Points, in no order, along strands that fork, close into loops and pass close to each other.
In the rows, zero is written as 128.
Points whose rows are less than 86.5 apart are linked; no others are. Some points are linked to none.
lem: [115 90 167 130 154 123 140 187 150 139 120 89 102 119 145 144 139 171 128 144 122]
nimi: [101 127 166 148 118 130 111 133 116 136 135 75 89 156 109 97 128 90 131 112 126]
sizar: [151 167 109 121 151 127 106 116 148 125 99 95 142 157 115 149 135 112 110 135 145]
kemo: [136 111 114 127 131 159 155 106 102 90 121 143 120 63 117 134 89 134 100 101 112]
tetug: [86 116 169 135 133 108 116 193 153 147 104 107 110 110 142 118 141 154 126 155 143]
Pive: [130 114 131 168 140 132 137 154 153 131 164 154 82 122 155 154 148 170 114 151 105]
Beb: [107 145 112 150 125 112 104 114 143 103 140 89 135 169 96 155 130 150 109 117 158]
vekik: [83 154 101 106 136 122 81 144 122 179 140 136 178 155 133 137 134 140 135 141 171]
Supal: [121 103 162 144 113 112 96 116 122 99 120 72 103 144 103 127 129 124 124 111 117]
fup: [141 150 143 122 110 127 145 97 128 119 140 118 135 100 105 128 108 111 145 129 136]
tubob: [120 114 130 111 126 135 158 101 148 167 123 132 148 145 140 146 143 138 134 183 140]
Gage: [167 109 141 104 141 114 137 167 125 84 104 129 93 72 117 138 118 136 154 118 108]
fof: [102 96 126 160 132 139 123 108 133 120 138 123 108 156 142 147 144 175 107 126 85]
Fedov: [157 133 123 98 108 128 145 108 86 93 97 125 138 56 134 116 139 111 139 132 140]
Vofa: [118 145 144 124 120 154 146 155 117 125 138 140 108 117 179 76 158 110 159 144 121]
kan: [98 163 110 114 155 109 93 149 149 170 115 114 171 169 122 153 109 147 132 140 163]
zav: [123 156 120 121 148 143 133 90 154 144 133 144 158 145 120 142 61 129 129 116 92]
kilal: [93 83 139 133 126 113 106 158 119 177 162 114 119 108 138 133 156 216 121 143 123]
Kip: [140 112 145 135 91 114 111 93 110 130 109 65 130 163 105 120 136 115 116 124 134]
Mam: [89 99 152 140 115 124 97 133 116 190 156 119 117 123 142 108 156 175 106 150 117]
zukov: [124 94 171 132 130 111 161 144 131 122 135 136 104 95 127 127 104 100 161 126 100]
manit: [122 95 134 145 114 92 147 100 132 91 154 115 124 113 101 158 80 162 150 101 138]
nid: [145 142 108 139 164 108 127 136 144 101 143 184 106 142 103 131 110 92 103 87 140]
vupa: [108 79 106 104 112 142 140 115 141 161 125 150 144 134 160 147 176 159 134 177 160]
gipop: [126 132 118 120 106 158 145 76 114 109 152 136 141 150 128 99 109 125 140 97 104]
Rur: [157 111 130 121 103 118 126 133 140 115 58 94 118 107 128 128 153 97 140 178 163]
lazu: [88 125 163 151 112 126 116 160 113 173 153 146 105 127 143 101 149 152 119 138 116]
Tob: [156 139 142 145 82 69 106 135 108 111 136 93 145 104 91 146 138 135 132 120 154]
Nud: [136 68 150 143 153 117 150 173 142 132 144 111 117 119 142 151 131 196 153 145 95]
Guno: [192 159 134 159 115 129 138 131 110 112 110 169 131 99 103 157 126 105 86 91 95]
mub: [166 94 150 124 145 99 158 133 114 92 94 124 98 57 98 143 100 105 135 99 109]
Nota: [157 169 128 114 120 140 133 141 116 118 147 161 116 104 146 109 130 82 146 106 127]
defe: [106 119 110 151 126 155 141 96 134 147 165 135 131 160 150 126 134 178 105 139 82]
kir: [92 162 120 114 177 146 97 151 147 132 109 127 110 187 135 137 138 126 110 125 102]
tek: [139 141 147 113 122 119 144 116 145 120 89 79 126 111 128 102 127 83 147 174 161]
bobe: [124 70 90 88 112 142 146 108 110 119 131 140 153 136 156 143 160 158 148 149 157]
miri: [159 152 116 124 144 178 133 92 112 144 91 109 169 73 113 151 93 98 85 127 119]
dazef: [105 141 167 136 128 137 136 115 137 156 146 107 98 168 128 94 108 95 138 118 109]
Ris: [137 120 93 106 99 127 103 128 106 130 104 126 149 127 133 121 159 117 143 154 183]
remo: [97 160 115 127 121 142 81 157 126 133 105 106 106 147 124 92 152 113 108 109 142]
Bof: [71 174 97 117 129 124 76 174 129 165 114 140 153 131 128 99 134 142 128 129 172]
giral: [115 68 121 92 132 128 115 152 110 130 91 77 140 140 138 106 131 143 165 137 156]
feg: [164 173 107 135 122 124 96 133 125 108 105 102 129 143 111 157 157 124 104 115 119]
tumel: [109 135 99 127 120 159 151 84 121 132 162 153 148 165 147 128 125 145 127 120 106]
biza: [101 113 129 113 135 140 132 97 156 164 120 105 148 176 122 132 123 127 125 167 153]
fale: [91 172 106 111 151 144 75 150 126 136 104 116 134 181 139 108 144 122 111 111 130]
Ges: [124 154 119 110 104 150 108 126 94 131 114 96 139 121 152 67 151 92 159 141 158]
kebe: [149 118 140 163 113 82 125 133 129 101 146 103 114 108 96 162 113 132 138 93 136]
gez: [98 114 128 109 103 98 143 114 121 149 132 119 170 127 141 120 136 120 168 174 190]
danuf: [124 139 163 128 128 104 158 162 159 156 150 133 123 92 156 149 138 130 144 173 138]
seso: [163 158 123 106 132 149 148 98 122 133 92 116 147 97 113 127 102 96 116 146 137]
Zirag: [127 142 137 144 104 93 97 155 115 124 134 87 145 99 111 128 138 128 141 136 192]
kati: [179 185 121 136 108 120 106 164 108 104 120 155 126 104 125 117 147 83 145 117 130]
fitav: [172 114 136 114 127 92 128 165 109 90 114 164 102 85 126 125 139 97 153 93 128]
lutu: [125 154 140 132 163 142 119 136 159 181 126 121 125 166 174 135 142 140 133 161 78]
nimid: [153 170 118 152 120 112 84 176 100 129 125 136 125 109 134 98 145 100 136 116 150]
zesus: [119 113 100 151 130 116 112 115 133 60 142 133 98 151 109 153 121 159 104 84 107]
Gasi: [195 116 169 141 113 105 141 137 98 100 97 115 120 69 101 130 121 96 136 109 98]
Bes: [153 142 66 87 132 152 105 84 108 135 89 126 153 173 120 155 144 111 128 144 148]
Tedag: [113 114 149 107 99 107 156 111 127 135 131 114 150 106 130 135 110 124 163 149 153]
Tar: [125 146 140 127 119 117 93 102 121 153 123 85 153 168 108 103 137 98 130 134 147]
tiv: [134 154 152 139 133 125 164 138 170 158 151 145 132 112 133 147 102 127 152 157 131]
bibu: [137 86 142 139 136 124 164 136 148 112 144 140 111 108 154 154 137 187 135 142 111]
zal: [134 112 139 176 140 91 158 125 133 171 174 191 114 152 137 116 119 112 115 118 100]
Kidu: [124 89 127 138 142 112 132 154 133 87 160 187 97 155 125 142 138 141 113 76 122]
zifev: [133 158 137 146 152 146 124 147 141 186 158 135 116 128 176 128 162 132 111 158 107]
Lerid: [141 127 97 113 110 111 134 91 135 103 120 132 149 116 106 169 133 144 133 141 185]
gapok: [159 114 120 146 120 111 106 162 101 84 137 147 100 112 125 129 152 113 131 85 132]
ruran: [156 142 156 129 149 93 146 156 144 123 125 157 91 119 103 108 112 58 126 119 139]
naba: [138 147 69 102 134 159 122 76 123 101 98 123 177 149 112 156 119 131 107 133 131]
bevem: [166 166 105 139 128 164 127 100 98 117 108 131 185 99 107 155 97 132 80 117 112]
lavi: [74 131 145 134 117 139 106 168 148 135 102 121 104 134 124 96 158 132 106 144 156]
Bufak: [119 152 158 132 130 115 129 166 150 184 138 130 116 104 163 133 161 147 122 192 125]
Nuzib: [165 114 159 120 98 121 125 126 94 94 102 103 117 84 118 111 144 108 149 117 119]
zef: [116 121 84 93 113 141 114 119 115 149 113 141 171 157 138 121 152 91 153 152 186]
Begu: [139 110 174 138 130 92 166 136 145 120 128 146 74 93 100 122 97 74 138 122 124]
dugum: [113 145 117 116 137 139 124 156 141 116 135 134 124 130 146 141 136 133 126 126 145]
Bito: [94 75 146 137 119 108 120 149 104 147 165 116 141 135 139 140 126 198 145 118 128]
Pitus: [123 132 101 133 152 157 151 98 128 111 151 199 122 140 126 111 110 111 109 90 89]
dovul: [109 156 157 148 116 101 138 125 154 175 183 131 141 130 129 135 101 138 139 141 139]
linel: [109 161 137 107 149 139 135 130 161 190 118 113 140 170 159 135 96 127 132 157 94]
kat: [101 172 114 119 125 124 84 177 120 151 80 124 137 113 127 97 145 125 128 160 196]
fufi: [120 116 145 156 114 130 153 83 151 135 167 166 130 118 125 129 95 143 124 133 106]
res: [133 97 154 89 130 154 164 110 135 102 91 100 111 92 126 126 113 129 141 135 111]
liv: [149 164 125 129 112 129 93 123 98 156 100 99 153 151 134 84 129 88 154 138 137]
Fibe: [107 158 158 119 137 145 123 125 151 182 143 107 135 169 139 97 97 107 139 136 101]
zuv: [170 137 124 153 103 120 95 148 116 85 104 116 108 132 113 141 165 125 103 102 120]
zasul: [127 114 133 137 152 155 168 112 144 110 121 163 113 87 110 136 89 111 103 118 102]
sozu: [155 102 102 105 109 160 135 98 97 75 106 143 136 87 122 146 117 149 117 101 117]
Pelov: [157 155 73 97 105 152 99 126 100 107 112 127 163 125 140 128 176 117 126 139 159]
gofu: [121 155 114 137 168 142 138 92 146 125 133 122 129 166 96 142 81 111 117 119 81]
sobu: [116 84 129 107 122 106 95 165 103 108 81 87 134 105 126 122 153 149 159 133 176]
Vob: [151 143 157 138 150 149 168 108 145 175 155 175 125 124 131 110 98 115 132 134 67]
poz: [120 152 88 98 156 159 126 56 126 131 109 136 174 141 114 142 86 133 108 115 108]
bel: [143 110 123 150 140 94 150 134 140 99 147 186 94 148 118 116 120 117 102 83 123]
baf: [134 143 140 106 125 160 160 135 132 122 134 170 120 99 150 101 131 94 151 140 110]
Geri: [145 153 129 139 171 91 139 162 153 137 136 173 103 138 117 128 104 72 121 99 135]
tavib: [115 111 129 112 104 163 123 99 108 109 142 97 117 156 134 90 146 122 146 101 121]
zot: [108 130 107 163 137 130 131 143 172 143 164 133 122 146 149 174 155 182 101 155 124]
Dez: [108 161 124 141 163 140 127 131 157 115 130 121 113 176 115 136 115 110 108 121 94]
kigos: [128 103 113 79 116 156 143 111 117 95 134 144 135 121 152 132 158 154 140 122 146]
Vena: [127 120 86 130 104 93 106 114 132 107 142 110 151 145 98 162 128 154 113 122 188]
dogun: [115 115 165 158 130 105 137 150 117 163 171 158 103 130 134 101 130 120 131 113 111]
ture: [110 112 124 142 132 136 126 138 116 85 154 141 92 161 128 141 141 147 114 98 106]
nar: [120 66 147 106 159 132 143 148 113 129 117 75 145 147 137 112 145 164 150 121 123]
zogub: [158 94 132 104 122 102 119 147 130 99 78 83 121 90 134 138 147 130 143 144 159]
fafip: [115 174 116 141 110 99 89 173 107 136 118 115 128 93 124 105 144 120 143 130 179]
reg: [142 128 147 157 162 125 159 122 142 191 152 180 99 148 150 106 121 106 99 134 80]
kili: [112 144 127 116 142 131 123 100 168 135 95 95 135 160 113 149 128 112 121 157 158]
neze: [136 129 97 161 146 157 164 102 137 101 168 209 133 133 126 131 102 160 101 106 85]
Getek: [108 135 130 122 110 161 114 153 114 143 121 132 133 134 164 58 150 101 154 144 149]
dev: [134 109 115 176 137 130 159 105 164 135 170 193 137 121 121 135 98 145 110 127 77]
Zut: [113 80 138 136 116 98 134 131 111 106 177 128 133 121 132 148 103 172 158 90 121]
bupor: [167 160 106 135 126 151 120 107 106 107 117 159 145 111 106 148 109 115 93 91 103]
kez: [127 137 160 142 145 152 177 102 149 132 127 140 121 88 99 128 69 87 124 133 106]
rade: [84 106 99 145 139 126 127 128 152 117 140 119 134 155 153 159 167 196 92 146 121]
megup: [107 73 135 106 122 148 123 132 105 122 135 94 122 152 144 97 137 167 137 104 103]
binuk: [95 134 127 141 119 111 129 120 153 137 167 113 139 150 108 146 97 151 131 123 147]
keza: [148 92 95 99 115 143 127 115 109 65 100 118 132 123 143 148 158 148 113 107 131]
dizub: [147 144 97 92 122 134 111 80 110 150 112 129 187 158 121 126 123 102 145 142 162]
dunob: [127 89 170 132 119 127 154 117 106 138 152 120 116 123 145 104 104 127 151 116 73]
zis: [147 148 96 128 153 175 142 102 113 85 116 166 121 130 102 131 108 110 96 94 88]

A fork is a point with three links, a tip a point with one. Leave the first point through the second and follow the links. Name the first fork or tip that comes.
kez; zasul -> Fedov
Fedov; Nuzib -> kez
Kip; Tar -> fafip
zukov; Begu -> ture
zav; gofu -> fof

A tip is a point with one link. Name the tips that can be reached along the links from each point below, in the order of the rows.
vekik -> kan, Lerid, Vob
tavib -> tek, zesus, Pelov, dunob
feg -> Fedov, kez
zis -> Guno, gez, fufi

How many points has the smallest loop of links through each point below? Write none if it is on no loop.
zis -> none
kili -> none
megup -> none
